Points, in no order, along strands that fork and pass close to each other.
Points whose rows are less than 48 apart are linked; no others are. Some points are linked to none.
j_721: [ 26 -36  -3  19  64  -9  36   8  10 -20 -15 -15  26  24 -17   0  24  34]
j_238: [-31  23 -18  30  16 -42  13 -28  14 -43 -10  21   6   7   0 -24  31   9]
j_510: [ 26 -45   6  -1  68  -1  25  -3  30  19   5 -22  26  13 -17  27   2  38]
j_189: [-13  13 -12  15  26 -30 -27 -38   5 -26  -4  34 -12  15   4 -14  29  -7]
j_182: [ 33 -48   9  -4  60   5  18  -2  34  29  12 -26  30  -5  -9  30  -7  31]
j_407: [ 10 -14  -8  37  38 -23  35   5 -14 -40 -27   2   8  27 -13 -24  30  31]
j_323: [ -8  22  -3 -33 -43  41 -14   1   6  17  21  11  -8  14  19   8  -4 -34]
j_902: [-29  28   5 -15 -38  -5  -4  -8   1  12   5   3  -6 -13   4   2 -16 -18]
j_711: [-17  24  -6 -32 -37  20 -22 -15  11  14  26  14 -15   2  20  10  -4 -36]
j_246: [ 16 -22   7   6   4   1   1  29  -8   6  -8 -18  18 -32  -2  11 -16   4]
j_929: [-17  10 -16  34  26 -35  26 -17   5 -46 -13  11  12  10  -2 -24  32  18]
j_164: [ 30 -28   8   2 -29  38 -29  27  -9  27   4 -15 -22 -40  13   8 -39   2]
j_259: [-24  13 -10  13  10 -38  -1 -20  11 -23  -1   8  12 -17  -1  -6  12 -13]
j_476: [ 12  23   7 -31 -35  57  -7  23 -12  17   6   4  -6  33   7   3  -1 -13]
j_962: [ 27 -16  20  -2 -26  32 -12  42 -34  22 -12 -14 -22  -8  -1   2 -30  20]
j_601: [-20   9  13  -2 -30 -11  20  20 -12   4 -12 -20   8 -23 -12  -4 -19   6]
j_856: [  2 -13   4   5   8 -13  21  18   4   1  -6 -25  29 -29 -10   9  -5   2]
j_802: [ 33   3  19 -11 -12  43  -1  32 -46  22 -16  -2 -33  44 -13 -10 -13  18]
j_608: [ 31 -38   3  -5  46   4   8   4  36  24  17 -28  35 -22  -3  33 -11  11]
j_725: [  8  -6  12  14   4  -3  22  19 -36 -14 -31   0 -13  27 -20 -19   3  28]
j_82: [  5  13  -3  25  15  -6  16 -13 -22 -23 -25  31 -28  61  -9 -33  29  26]
j_811: [  4  21   2 -31 -40  55 -14  11  -2  19  15   6  -8  20  16   7  -1 -27]
j_752: [ 24 -41  -1   8  67  -3  41   4  19  -5  -7 -22  24  23 -16  11  15  39]
j_521: [-21   3 -20 -20 -20  -7 -43 -37  12   4  44  20 -22 -12  23  10   2 -43]
j_528: [-12   1 -15  38  29 -32  35  -9  -2 -47 -20   7  10  23  -4 -28  32  28]
j_56: [-22  10 -20  12  19 -49 -19 -36  19 -25  11  15  13 -22   4  -5  17 -26]
j_728: [ 21 -29  -2  -2  39  -5   8  -2  31  11  13 -26  42 -26  -3  26  -6   1]
j_139: [ 21  17  11 -26 -30  56  -3  24 -25  19  -2   5 -13  42  -1  -2  -2  -5]
j_890: [-22  24  -7  -2   6 -13 -24 -35   6 -15   4  37 -17  27  10  -8  24 -16]
j_572: [-17  30 -11 -23  -9   8 -19 -29   9  -4  11  35 -10  34  12  -1  25 -30]
j_624: [-27   7 -21 -10  -4 -29 -39 -41  16  -6  32  24 -13 -17  20   4   8 -42]
j_426: [-16   5 -11 -22 -22   7 -39 -26  12  14  32  18 -21  -9  24   8  -5 -36]
j_482: [  6 -15   1   0  26 -14  26   5  24   3   2 -27  42 -22 -12  15  -1   3]
j_559: [-45  37  -6   1 -27 -36  17 -18  11 -12   0  -7   9 -17  -9 -13  -3 -12]
j_983: [-13  20  11 -14 -40   7  -3   9  -6  16  -1   1 -12  -6   0   2 -18  -4]
j_360: [-25  19 -15  24  22 -36  -6 -37  10 -34  -8  31  -6  14   3 -20  33  -3]
j_399: [ -1  -4  14  -8 -47  19 -13  16  -4  29   9 -12 -12 -39   9  10 -36 -11]
j_109: [ -8  15  14 -19 -49  27  -7  18  -4  26  10  -3 -18 -17   7   9 -31  -9]
j_10: [ 29 -29   9   5  -1  17 -13  31 -10  14 -10 -17   6 -35   1  11 -23   6]
j_372: [ 11  -6  14   6  -5   3   9  26 -33   1 -26  -4 -12  11 -15  -7  -8  22]
j_437: [ 17  -7  17   0 -13  14   0  33 -35  12 -18  -7 -18   4  -8  -4 -20  19]
j_942: [ 13 -19   8   0 -33  23 -18  23  -1  24  10 -19  -6 -56  12  14 -36  -6]
j_345: [ 35 -28  16   9  -9  27 -24  34 -22  21 -10 -15 -10 -29   6  10 -28  13]
j_374: [-26   6 -20   1  15 -42 -35 -46  14 -18  20  23  -3 -21  12  -1  15 -35]
j_921: [-40  33   5  -9 -39 -22   5 -11   8   5   3   0  -2 -16  -2  -1 -11 -15]
j_545: [-39  29 -12  10  -7 -43  13 -23  17 -21  -2  -5  16 -22  -6 -14   6  -9]
j_695: [ 32  13  13 -20 -18  54   0  28 -37  23  -9  -2 -22  52  -7  -6  -3  10]
j_359: [ 21 -30  -8  30  56 -11  40   6   0 -34 -18  -8  19  26 -15 -11  28  33]

A fork is a point with three links, a tip a point with one. Leave the first point through the second and follow the links. Name the first fork or tip that comes.
j_929; j_238: j_572
j_608; j_728: j_345
j_962; j_437: j_725
j_426; j_711: j_802

Name the points in between on the shortest way along the links from the first point to the second, in order.
j_572; j_528: j_890 > j_189 > j_360 > j_238 > j_929
j_711; j_374: j_426 > j_521 > j_624
j_856; j_510: j_482 > j_728 > j_608 > j_182
j_164; j_246: j_345 > j_10
j_109; j_345: j_399 > j_942 > j_164
